Each row is a point on a tangle of strands that fork, close into loops and nearly touch. The rows are in no order.
Points whose rows are less than 72.4 apart are linked; no others are. Some points are linked to none.
Murap: [4, -18, 20, 59, -12, 19, -12, -20, -5, 16, -25, -18, -6, -2, 5, 23, 1, 16, -3, 8]
vepe: [-9, -18, 14, 21, 27, -2, -32, -17, -7, -7, 6, 18, 3, -5, -1, -1, -35, 25, 12, 14]
zino: [20, 32, -27, 4, 28, -15, -7, -16, 6, 12, -6, 3, 31, 16, -25, -57, -18, 0, 38, 26]
dugo: [4, 34, -49, 15, -30, -27, -16, -20, 1, 22, -6, 35, 20, 30, -30, -53, 16, -17, 25, 40]
nelig: [-9, 12, 21, -22, 21, 31, 71, 8, -20, 27, -43, -19, 9, 13, 25, 23, 47, -15, -43, -29]
Sovov: [-9, -32, 4, -20, 6, 15, -12, -21, -15, -16, -11, -13, -28, 1, 10, 39, 2, 16, -21, -23]
bos: [-23, 7, 32, 11, 16, 21, 67, 6, -28, 41, -47, 2, 19, 22, 25, 42, 50, -28, -12, -18]
bova: [21, -16, 4, -24, 29, -1, 9, -9, 38, -21, 33, -23, -8, -33, 23, -33, 0, -5, 5, -8]
nuni: [13, 2, 7, 14, -14, 20, -33, -6, -26, -29, -26, -15, -5, 7, 0, 25, -30, 7, -16, 0]
zolu: [36, 44, -24, -3, 10, -19, 13, 17, 29, 16, 23, -14, 16, -35, -5, -64, 4, -8, 26, 5]
fumu: [-2, 19, 51, 17, 19, 52, 47, 9, -25, 30, -46, -5, 12, 21, 17, 37, 26, 2, -13, 1]
Fupu: [-27, -2, 18, 42, 15, 37, 52, -4, -44, -12, -27, -12, -3, 23, 2, 33, 18, -15, -24, -44]
solan: [-13, -9, -10, 8, 0, -27, -37, -7, 2, 2, 8, 31, 4, -1, -11, -9, -22, 0, 23, 33]
luto: [-7, 0, -52, 14, -20, -22, -60, -3, -10, -25, 2, 3, -21, 14, -12, 6, -22, 0, 7, 16]
duti: [19, 30, -38, 22, -7, -32, -16, 4, -6, 19, 3, -5, 4, -25, -13, -21, -24, 12, 14, 16]
rikud: [-19, -34, 38, 23, -13, 19, 17, -21, -5, -4, -14, 1, -6, 25, 19, 43, 20, 7, -35, -14]
Muke: [10, 40, -42, 31, 11, -42, -18, -10, -20, 34, -5, 11, 9, -8, -23, -27, -28, 11, 33, 44]
soken: [22, -10, 55, 23, 29, 30, 5, -29, 5, 14, -12, 5, 13, 14, 21, 21, -6, 23, 3, 12]
sazo: [-14, -12, 2, -37, -25, -24, 0, 39, 14, -48, 49, 4, -27, -15, 14, -11, -2, -3, -19, -20]
lalin: [5, -9, -20, -12, -4, -4, -19, -3, 19, -17, 8, 2, -6, -1, -28, -37, -3, 23, -7, -4]
Veli: [12, -28, 35, -26, 40, 17, 14, -15, 19, -9, 19, -19, -7, -20, 29, -7, 9, 2, -10, -17]
dalo: [2, -24, 29, -23, 23, 28, 16, -22, -7, -8, -4, -16, -10, -13, 26, 31, 14, 11, -27, -24]
Tumiv: [10, 12, 3, -5, 12, 6, -16, 2, 6, 27, -20, -7, 23, 2, -9, -22, -34, 18, 16, 39]
Komak: [18, -13, 60, -20, 33, 17, 22, 1, 32, 24, 20, -11, -10, -29, 36, 16, 22, 3, -2, 4]
funib: [-4, -2, 17, 18, 23, 21, 43, 9, -22, 11, -12, -38, -12, -10, -8, 20, -19, 24, -33, -28]
kud: [20, 4, 31, -21, 23, 5, -6, 12, 12, 40, -5, 11, 3, -34, 22, 17, -18, 24, 11, 27]
Pev: [0, -4, -20, -21, 9, 13, -10, 15, -14, -49, 13, -30, -23, -11, -22, -1, -19, 18, -22, -28]
Mov: [17, -7, 35, 48, -4, 47, 19, -8, 2, 19, -27, -22, -2, -3, 1, 30, 20, 9, -9, -15]
Mazo: [-30, -33, 27, 9, -15, 23, 43, 14, -10, 22, -19, -21, -10, -3, 8, 53, 36, -18, -15, -31]
fud: [8, 10, 45, -9, 16, 45, 31, 14, -13, 25, -33, -19, 1, -14, 24, 41, 15, -18, -14, -10]
Zuda: [-7, 5, -38, -2, -39, -23, -67, 20, -3, -42, 19, 25, -40, 19, -13, 14, -10, 9, -6, 7]
tid: [-23, -6, -14, 10, 8, -20, -35, 19, 0, -9, 30, 25, -3, -26, -11, -2, -14, -20, 29, 10]
famo: [-13, 2, 37, 41, 11, 38, 23, -18, -34, 21, -58, -1, 2, 36, 13, 40, 8, -7, -21, 14]
mefa: [5, 32, -88, -22, -12, -47, -5, -4, -13, -12, 21, 3, 3, 21, -24, -44, -8, -10, 15, 9]
bon: [2, -13, 69, -5, 44, 31, 51, -9, 6, 30, -2, -6, -10, -13, 26, 22, 38, 15, -23, -9]
vakeb: [1, -9, 15, 9, -15, 43, 15, -1, -14, 7, -49, -41, 17, 26, -8, 11, -17, 11, -10, -6]
zata: [6, 14, -51, -18, 24, -30, -21, -18, 17, -6, 36, 16, -12, -30, -7, -30, 27, -26, 32, -2]
pimi: [3, 1, -9, -46, -35, -25, -15, 22, 25, -22, 31, 4, 1, -16, 8, -16, -6, -10, -12, -4]
zoson: [-14, -17, 10, 27, -3, 37, -7, -22, -39, -3, -53, -14, -7, 41, 2, 40, -7, 4, -36, 17]
Zepeb: [-20, 37, -64, 9, 3, -35, 7, -6, -12, -12, 28, 47, 0, 11, -15, -29, 1, -49, 33, 9]
rufu: [-1, -13, -15, -23, -28, -43, -15, 10, 33, 7, 34, 15, -1, -28, 5, -11, 21, -4, 4, 6]
duse: [27, 14, 18, -21, 31, 0, -17, -1, 36, 25, 13, 27, 10, -24, 8, -23, 16, -5, 41, 30]
sim: [16, -1, 9, 12, -26, 12, -26, -9, 13, 9, -21, -3, 20, 11, 3, -8, -21, 8, 10, 28]
poki: [-14, -26, 32, 0, -21, 24, 13, -18, -16, -25, -12, 6, 11, 32, 8, 18, -11, 23, -39, -15]
ziza: [11, -14, 43, -13, -10, 32, 11, 11, 22, 33, -23, -15, 10, -3, 8, 11, 13, 21, -5, 2]
zuru: [26, 44, -36, -10, 19, -36, 27, -6, 11, -9, 28, -12, 25, -10, -15, -71, -9, -9, 20, 3]
Lodu: [-7, 37, -51, -1, -4, -25, 20, -7, -5, 26, 16, 60, 18, 13, -15, -32, 38, -56, 30, 21]
Sagu: [8, 58, -32, -17, 32, -38, 18, 10, -6, 19, 33, 39, 23, -21, -1, -44, 1, -27, 24, 20]
nolu: [9, -15, 15, 23, -12, 6, -30, -9, 40, 33, -10, 11, 5, 6, 3, -16, 6, 14, 33, 36]
Tuzo: [-5, -19, 26, -1, -18, 25, 38, -23, -20, 9, -38, -13, 5, 32, 17, 33, 41, 3, -44, -33]
kore: [-19, -37, 8, -39, -14, 4, -28, 6, -7, -41, 22, -1, -30, 14, 19, 46, 0, 8, -18, -23]
vevut: [7, 25, -51, -7, 9, -26, -20, -8, -11, -18, 6, 4, 20, 18, -27, -43, -22, -5, 26, 8]
Nati: [-17, -3, -56, -21, -16, -29, -24, 20, 8, -33, 36, 21, -18, 16, -13, -21, -3, -6, 23, -8]
sekef: [-20, -38, 11, -3, -33, 18, -33, -4, 2, 11, -37, -4, -14, 18, -14, 32, 8, 0, -12, 21]
Radul: [-26, -38, 7, -7, -27, -32, -40, 16, 15, -8, 25, 27, -20, -8, -16, 31, 11, -2, 8, 12]
Lok: [-3, -4, 37, -14, 0, 20, 67, -7, -9, 31, -28, -19, 7, 15, 21, 20, 29, 16, -37, -26]
lasi: [-11, 12, -43, -31, -9, -37, 0, 21, 18, -52, 58, 20, -10, 4, -6, -50, 2, -13, 5, -13]
zubug: [31, 18, 6, -25, 19, 3, -16, 9, 22, 29, -9, 2, 13, -27, 2, -16, -12, 11, 24, 23]
fevu: [26, -2, -16, -14, 18, -13, -15, -19, 28, -1, 21, -8, 2, -26, 8, -37, 16, -14, 25, -5]
kig: [5, -8, 41, 12, 32, 18, 3, -12, -5, -5, 5, 4, 11, 3, -5, -6, -30, 26, -2, -2]
Gul: [11, -11, 34, -19, -18, 29, 27, 8, 12, 1, -7, -18, 11, -5, 14, -7, -5, 6, -19, -20]
mef: [-43, -15, 14, 26, 0, 18, 38, 6, -41, -17, -22, 9, -8, 47, 10, 49, 49, -26, -27, -40]
ler: [21, 23, -6, -4, 14, -6, 4, 1, 15, 11, -2, -18, 33, 8, -23, -43, -46, 18, 35, 22]
pak: [-24, -32, 13, 28, -32, 24, -16, -7, -24, 9, -46, -14, -24, 28, -1, 51, 4, -11, -16, 12]
Pegum: [-28, -17, -9, -15, -7, -35, -50, 8, 14, -30, 39, 32, -16, -12, -6, 14, 13, -22, 24, 2]
noget: [13, 9, 9, -11, -24, -7, 12, 11, 12, -8, 6, -13, 23, -3, 7, -23, -34, 10, -8, -10]
zal: [-10, -9, -10, -27, -25, -9, -43, 11, -3, -43, 8, 15, -19, 16, 0, 15, -19, 12, -15, -8]
bok: [-3, -27, 17, 4, -9, -4, -11, 7, 20, -4, 18, -2, 2, -25, 15, 7, -7, -3, 14, -3]
lizut: [24, 7, 32, -16, 47, 24, 15, 9, -4, 39, -11, -21, 10, -18, 13, 17, -19, 28, 8, 13]
megi: [10, 13, 0, -9, 11, 16, -19, 2, -18, -28, -7, -26, -2, -7, -22, 4, -41, 15, -12, -8]
Nizu: [-7, -7, 18, -6, -11, 17, 20, 19, -14, 21, -20, -26, -6, -26, 21, 47, -2, -12, -13, -28]
nizi: [-27, 15, -66, -15, -11, -34, -21, 0, -1, -22, 37, 54, -18, 21, -19, -26, 22, -34, 33, 10]
Maki: [0, -12, 2, 51, -24, -6, -26, -14, 2, -7, 2, -12, -11, 1, -11, 7, -11, 25, -4, -5]
tivog: [18, 30, -33, -8, 36, -31, 7, -9, 15, 29, 29, 29, 4, -26, 6, -38, 21, -28, 42, 21]
buf: [6, -11, -16, 23, 1, -6, -19, -6, 34, 28, 7, 18, 8, -12, -21, -40, 19, 1, 35, 22]
gaf: [12, 6, -18, 33, -14, -30, -21, 4, -5, -15, 9, -3, 2, -19, -10, 0, -34, 17, 2, -4]
Fut: [-6, -8, 6, 31, -7, 34, -8, -15, -33, -34, -35, -23, -3, 41, -24, 26, -27, 23, -34, -1]
Kir: [3, 6, -38, 7, -23, -43, -18, -8, 22, 36, 3, 22, 9, 0, -16, -36, 25, 3, 26, 25]
tata: [39, 24, 11, -13, 9, -1, 17, 4, 10, -5, -2, -27, 35, -10, 4, -34, -39, 12, 12, 2]
tove: [-9, -38, 31, 2, -16, 16, -13, 8, 25, 39, -22, -6, -2, -1, 3, 30, 12, 7, 5, 18]
bir: [-24, -9, 6, 10, 19, 17, 44, 10, -33, -23, -15, -22, -16, 14, 0, 36, 6, 4, -42, -44]
gubaz: [-5, 21, -42, 14, -12, -29, -12, 16, 2, -6, 23, 26, 10, -13, -4, -27, 0, -36, 37, 7]
vav: [-19, -24, 23, -8, -20, 7, 23, 25, 4, -28, 16, -17, -21, -12, 9, 26, 12, -9, -37, -39]
muni: [9, 42, -35, -20, -15, -42, 17, 1, 14, -27, 40, 16, 13, 5, -9, -58, -9, -9, 4, -9]
Vor: [-5, 25, -54, 19, -27, -27, -65, -12, -14, -22, -4, 35, -11, 11, -16, -2, -6, -24, 15, 43]
Zipo: [-2, 6, 5, -29, 3, 8, 24, 30, -12, -41, 20, -36, -4, -22, 0, -5, -29, 0, -34, -23]
ful: [-3, 6, 17, -10, 10, 19, 30, 5, -30, -49, 9, -23, -11, 4, 10, 20, -26, 2, -41, -41]
Varur: [-6, -7, -41, -10, -38, -47, -31, -4, 26, 12, 20, 32, 0, -9, -15, -13, 39, -21, 27, 12]
nugoz: [-8, -15, 40, 39, 12, 25, 41, 3, -7, 36, -8, -18, -5, -7, 4, 25, 9, 25, -20, -23]

A piece is all that can be reached along the links. How many separate loops has the piece of each point below (a circle has one, a figure eight two, a Y none), and how many tips (points with one link)?
Pegum => loops 0, tips 4
nugoz => loops 0, tips 9
Veli => loops 0, tips 3

Name the points in between on the shortest way along the links from the first point to the second, in order.
megi, zino => nuni Fut zoson pak sekef tove ziza Gul noget tata ler
lasi, kig => Nati nizi Zepeb gubaz tid solan vepe
Varur, rikud => Kir buf nolu sim Tumiv ler tata noget Gul ziza tove sekef pak zoson famo fumu bos nelig Lok Tuzo
zal, Sagu => kore Sovov dalo Veli bova fevu zata tivog
Maki, tove => Murap Mov nugoz funib bir ful Zipo Pev megi nuni Fut zoson pak sekef
